Each row is a point on a landscape with many valleys, with its height.
A ball rolls from a point to the lowest of its 2 nearest points, and stops where none of them is lower. Distance is the straight distance between rows; heights are no part of it.
z113: [160 159 175  99 103 169 135 133 116 143 120 114  99 194 129 163 172 126
 173 131]  height 5.07
z912: [118 119 102 181 133 176 131 136  94 143 143 166 145  96 134 157 125 125
  65  54]  height 5.79
z234: [100 165 120 159 131 192  97 155  74  84 168 128 149  85 111  99 135 149
  97 121]  height 5.52
z391: [159 135 156  94 150 137 128 142  91 164 186 142  86 162 145 107 165 129
 138 101]  height 6.04
z755: [116 123 152  84 138 149 134 161 124 118  94  87 157 132 126 176 130 105
 146 174]  height 7.20
z916: [107 147 118 134 150 150 117 126 118  68 139 115 133 131 104  78 112 157
 103 159]  height 4.61
z126: [105 101 103 157 147  93 173 145 162 177 109 106 119  89 145 147 150  99
  94 104]  height 4.40
z955: [ 75  74 147 167 132 109 121 126 147 137  97 141 123 116 128 121  52 141
 153 156]  height 2.02
z330: [157 149 140  76 151  82 137 121  86 170 143 136  83 136 142 130 150  92
 165 114]  height 3.54
z216: [112 110 154 171 108 118 104 125 126  88 121 182 158 193 150 144 133 145
 185 143]  height 0.37
z86: [ 99 156 104 134 123 116 132 129 169 177 159 169 106 123 153 108 186 116
  81  63]  height 4.25
z922: [152 112  98 104 119  79 143 134 145 186  90 143  94 121 189 154 172  83
 118 101]  height 3.53
z820: [179 136  88 106 135  76 158 100 109 106 107  83  97 117  99 110 144 106
 152 139]  height 3.41
z556: [145 125 115 108 158 152 113 165 138  85  90  68 148  87  90  62  89 167
 109  72]  height 2.31
z789: [174 109 149 115 104  61 151  67  96 114  95 167 155 141 140 120 133 118
 194 161]  height 0.63
z339: [ 90 108 172 153  98 119 100 149 162 133  78 136 125 126 128 116  38 154
 137 178]  height 2.66
z485: [112 119  97 145 147  58 112  76 148 145 113 187 126 117 138 101 106  91
 186 118]  height 1.40
z992: [112  89 169 143 104  88 128  79 104 109  84 153 184 136 135 163 116 128
 193 169]  height 2.64
z124: [158 159 137 111 115 126 123 122 107  94 132 138 120 184 126 136 146 134
 133 152]  height 5.58
z675: [ 93 137 103 128 137  82 129 112 178 187 131 164 104 105 155 121 163  66
 103 107]  height 3.43
z368: [163 168 112 124 144 128 146 134  83 115 147 141 103 133 180  87 146 123
 109  72]  height 5.36
z694: [ 84 135 122 109 148 115 114 102 138 152 136 197 111 167 136 165 122  97
 172 124]  height 2.30
z74: [205 146 116 106 135  69 167 124  88 114  94  86 130 131 136 135 141  94
 150 135]  height 4.02
z627: [123  99 182 111  96 116 121 103 114 100 102 159 185 144 115 170 114 129
 182 192]  height 3.01
z540: [ 67 131 170 111 144 201 100 152 106 121 117 109 127 148 147 159 116 136
 111 114]  height 7.51
z698: [151 119 128  87 101 106 122 126 139 169  83 171  84 148 198 161 161  84
 146 107]  height 2.93
z517: [ 95 153  95 146 116 186  93 116 118 148 161 182 110 105 162 131 163 124
 103  62]  height 5.51
z366: [129 100 156 135  47 126 137 157 185 112 117 169 121 173 141 164 183 145
 108 158]  height 2.35
z353: [ 75 127 170 117 140 175 103 124 121 115 146 154 132 198 108 151 125 144
 146 137]  height 3.24
z410: [ 93 150  89 131 109 116 114 107 171 172 170 206 103 115 161  90 149 112
  76  91]  height 4.53
z42: [ 77 104 121 164 133 119 118 111 141 110 139 159 120 143 129 121  95 136
 113 152]  height 4.56
z931: [151 121  91 105 130  70 149  72 115 121 116 110  78 107  93 107 131 104
 175 133]  height 2.87
z38: [119 119 163  93 100 127 110 124 134  97 115 155 154 161 108 169 124 125
 162 188]  height 3.40
z238: [198 127 179  82 100 138 128 149 109 151 142 138  98 185 135 144 171 124
 176 139]  height 4.83
z251: [ 95 136 107 140 139  95 163 133 177 176 140 135 115 103 152 123 171 106
  90  82]  height 3.89
z856: [125 162 125 110 156 115 141 121  98 134 125  85 129 151 113 162 146 109
 150 127]  height 4.51
z147: [107 122 149 153 125  79  99 100 112 136  97 185 154 156 165 137 141 120
 202 124]  height 1.73
z183: [ 50  87 141 151 146 104 115 109 133 132 109 155 149 108 124 135  83 113
 184 148]  height 1.08
z414: [122 153 156 134 171 174 142 137  99 145 155  79 176  96  79 156  92 140
 101 115]  height 4.43
z834: [205 115 167 101  86  96 110 124 110 158 162 144 117 188 124 139 135 137
 178 168]  height 4.50
z411: [164 137 119 139 169 147 168 119 101 127 147  60 161 104  51 136  99 118
 115  95]  height 6.45
z713: [115 131 126 121 109 142 101 160 161 128  65  74  97 105 131 109  73 136
 130 149]  height 3.50
z704: [ 70 127 140 123 134 170 104 108 142 144 131 171 104 186 141 162 130 127
 149 112]  height 2.86
z565: [106 121 153 120  93 129 104 157 169 128  59 114 106 109 122 123  61 147
 139 180]  height 3.09
z880: [137 176 164 130 130 176 115 112  91 167 158  98 126 176 110 162 154 154
 137  81]  height 5.42
z230: [166 120 134 116 101  72 136 106  96 113  99 188 145 165 159 126 127 120
 177 147]  height 1.30
z857: [123 108 106 143 142 150 116 143 160  57 126 118 117 120 106  45  97 166
  97 156]  height 4.29
z240: [105 126  80 117 146  83 124  85 162 146 127 177  96 107 142 115 108  79
 154 123]  height 2.21
z409: [157 169 130  97 158  98 138 117  90 178 157  93 116 132 131 164 143 111
 156 105]  height 4.07
z109: [107 135 167 151 128 109 111 112 112 127 135 189 142 196 140 123 129 137
 194 100]  height 1.10
z718: [105 158 150 126 159 174 121 143  82 119 141  92 173 130 110 160 122 125
 100 102]  height 4.75
z108: [161 161 109 131 151 122 118 104 127 159 185  61 145 113 111 151 117 129
 117 120]  height 5.98
z662: [120 137 126 118 155 152 120 155 147  83 108  93 139 131 123 100 115 141
 105 171]  height 4.90
z927: [136  84 118 130  99 113 133 177 191 107  84  81 116 111 103  61 121 169
  91 154]  height 3.32
z778: [169 126  77 174 142 139 134 137 141  82 112  89 146 114 132  90 143 137
  69 111]  height 5.41
z427: [108 109 141 153  95 113 159 168 169 131 106  87 103  98 106  62 134 169
  73 131]  height 3.80
z150: [ 55 140 164 120 131 204  91 143 109 104 146 122 127 151 128 133  99 155
 101 135]  height 7.63
z107: [152 159 153  95 124 122 121 133  99 144 170 140 107 185 121 115 141 145
 146 130]  height 5.83
z658: [102 136  83 120 145  86 109 100 163 169 138 183  91 122 161 130 134  88
 116 117]  height 2.90
z453: [125 141 138 146 166 192 143 138  94 120 138  90 169  73  83 117  65 124
  98  95]  height 4.11
z963: [105  86 133 145  88  91 143 133 163 142 107 164 115 141 139 146 143 143
 108 171]  height 3.56
z879: [145 142 155 107 156 137 127 148 124 163 148  60 175 147 100 196 135 131
 135 165]  height 6.90
z545: [155 121 125 109 149 145 137 169 151  76  95  83 162 118 125 126 133 143
 127 172]  height 5.19
z400: [ 69 129 107 152 119 177 104 123 123 115 166 167 115 106 151 121 140 146
  84 110]  height 5.25
z903: [185 123 154 105  98  82 140 127  87 104 129 181 119 182 150 104 134 133
 169 147]  height 1.95
z858: [ 91 104 143 134  75  92 159 140 174 131 116 185 117 173 134 138 191 137
  91 150]  height 2.98
z15: [174  81  90 130 123 115 129 180 186  89  74  60 136 106 117  80 117 155
  99 111]  height 2.59
z666: [137 140 118 138 156 125 148 118  99 163 170  36 147 101  80 159 116 113
 143 107]  height 6.22
z720: [116 117 138 187 127 172 147 159 112 160 137 168 140  77 115 154 105 132
  45  74]  height 5.50
z921: [128 137 166 102 149 125 114 108 128 174 156 189  99 184 121 116 127 108
 194 102]  height 2.13
z296: [158 149 155 122 170 144 144 142 109 159 146  78 178 155  99 200 124 118
 129 118]  height 6.78
z904: [143  95 142 155  69 113 118 112 151  87 104 192 158 176 154 158 122 137
 150 160]  height 1.14
z877: [141 153 121 109 132  99 131 113 112 143 149  88 130 152  89 150 136 132
 145 181]  height 4.85
z869: [168 108 110 132 140 152 114 175 170  90  83  76 145  97 119  55  93 178
  88  75]  height 1.74
z92: [166 100 119 115  86 113 143 135 138  81  75 105 131 103 155 160 151 101
 127 177]  height 3.58
z619: [135 147 123 145 153 188 114 155 125  80 115  86 140  85 106  60 102 158
 101 112]  height 2.88
z359: [ 86 120 138 190 112 166 151 172 120 165 149 141 145  46 133 116 119 140
  67  86]  height 5.16
z524: [189 131 143  84 113  95 114 107 126 154 140 105 141 135 104 168 140 129
 147 192]  height 5.14
z123: [ 98 124 116 146 105 177 107 136 146  84 135 111 100  97 105  24  75 161
  92 129]  height 3.98
z610: [ 82 127 154 128 117 182  86 168 137 102 119 124 129 143 149 113 105 168
  77 156]  height 7.76
z314: [111 155 120 129 146 164 127 134  89 109 127 119 148 146 136 158 145 123
 112  99]  height 5.06
z953: [161 100 106 103  96  91 145  95 130  86  72 153 130 118 131 144 139 108
 147 190]  height 2.75
z629: [ 77 122  78 105 149 141 163  82 130 125 169 120  96  85  82 113 103 103
 175  99]  height 1.32
z999: [101 157  89 154 150 178 156 115  94 114 160  98 145  57 115 119 117 118
 122  78]  height 3.08
z261: [ 82 110  83 161 107 161 146 120 155 126 167 127  97  67 128  82 120 145
  81 113]  height 4.47
z995: [135 172  94 111 148 133 126 120  92 120 177 172  92 122 169  66 142 115
 123  82]  height 5.05
z936: [127  84 123 133 103  88 129  90 124  97  79 165 140 140 144 150 116 116
 161 177]  height 2.01
z217: [ 81 137 167 103 142 171 116 155 111 119 112  94 149 157 135 178 129 127
 135 140]  height 7.38
z618: [163 106 134  79 103  84 128 120 112 138  95 193  92 154 171 139 132  98
 163 140]  height 2.19
z674: [170 177 174 123 132 179 134 131 105 170 129 106 100 190 131 152 167 129
 168  89]  height 5.24
z670: [192 113 135  85 145 122 114 145 175 130 139  79 166 107  98 159 151 169
 148 199]  height 5.69
z137: [140 122  94 167 127 118 138 131 159 114 116  96 117 117 139 101 157 148
  74 133]  height 5.08
z316: [160  98 148 134  50 123 120 139 165  96 109 181 119 181 158 166 146 140
 124 160]  height 1.77
z472: [122 150 110 166 161 182 141 122  84 102 144 109 158  83 109 125  92 123
  89  86]  height 3.70
z331: [ 97 135 107 175 115 190 102 136 107 157 160 170 140  94 155 154 157 132
  86  41]  height 5.72
z821: [103 116  86 109 147  83 151  72 132 126 139 127  91 103  83 110 108  87
 178 124]  height 2.22
z910: [134 162 151 119 138 159  99 118 103 157 192  92 135 166 107 147 151 159
 123 126]  height 5.57
z689: [ 54 104 118 149 123 163 118 127 137 128 165 166 108 112 143 104  86 153
  94 137]  height 4.93
z12: [152 120 143  70 155  80 127 114 104 174 132 178  99 143 141 105 142  93
 183 131]  height 3.05
z816: [ 79 129 110 180 111 173 142 146 124 139 158 120 120  60 144  97 121 145
  77 101]  height 4.84
z943: [173 141 141  80 163 140 138 165 170 100 120  96 177 113 106 134 155 165
 146 200]  height 5.49
z460: [173 137 161 138 115  86 108 109 108 142 164 156 145 183 110 133 121 154
 170 162]  height 4.17
z4: [132 155 133 121 124 153 130 137 120 105 126 113 136 177 139 158 161 132
 117 139]  height 5.35
z653: [ 79  87 110 154 151  88 131  78 136 123 112 164 139 100 120 123 100  95
 191 130]  height 1.93
z279: [153 117 170  87 149  74 119 120  95 185 164 201 109 163 135 106 127 110
 182 116]  height 2.63
z716: [149 127 171 123 111 110 103 122 134 125 146 144 178 179  83 164 120 149
 161 185]  height 3.83
z91: [209 113 117 112 108 108 158 148 141  81  73 111 161 115 151 189 149  87
 127 141]  height 4.27
z823: [ 99 136 106 180 125 186 113 149  96 104 158 134 138  54 139 109 124 137
  81  94]  height 5.17
z633: [156 111  85 143 119  60 164 116 148 167  82 115  95  98 162 143 158  96
 119 105]  height 4.18
z538: [204 147 115 113 124 103 158 148 113  93  84 110 143 139 153 163 145 101
 133 121]  height 4.55
z568: [106  98 114 156 109 136 136 137 165 123 126  89  91  88 124  73 103 152
  88 125]  height 4.04
z426: [112 111 119 160  88 151 109 153 155 113 131  93  97  79 116  38  92 177
  74 104]  height 3.71
z444: [155 169 130 126 139 133  94 114 102 157 199  74 133 139 129 151 130 146
 104 135]  height 5.77
z814: [ 83 133  80 134 141 158 151 108 119 108 160 108 108  77 115 101 115 120
 137 101]  height 2.26
z423: [108 111  90 177 130 113 168 134 150 133 139 100 112  92 131 103 144 132
  70  96]  height 4.63
z305: [172 115  87 135 155 146 141 140 147  62  99  76 149 126 105  78 132 146
 100 121]  height 5.71
z293: [165 164 133 128 176 135 165 116  88 141 146  87 162 135  80 167 108 115
 106  99]  height 6.62
z525: [101 146 146 108 152 101 108  89 120 163 151 194 131 158 125 125 115 103
 184 103]  height 1.72
z615: [130 158  95 127 126 129 110 114 129 154 177 195  96 121 181  71 156 112
  98  81]  height 4.78
z241: [ 83  88 107 144 126  93 134 115 159 145 112 157 108 121 141 140 113 129
 117 154]  height 4.09
z184: [135 121 119 174 130 169 119 157 140  83 119  90 130  79 123  59 100 152
  67 106]  height 3.28
z919: [131 128 169  84 154 146 115 156 136 150 122  57 160 117  96 178 119 135
 138 190]  height 7.02
z218: [193 142 136  83 117 114 127 139 148 135 123  73 168 116 100 175 160 122
 144 194]  height 5.43
z695: [117  98 102 146 126  84 160 131 148 154  77 106 115  97 158 172 155  99
 116 135]  height 4.76

Where does a ball stop that starts at each point below?
z150 | z936
z411 | z936
z674 | z936
z124 | z629
z943 | z426
z524 | z525
z695 | z789
z538 | z629
z391 | z525
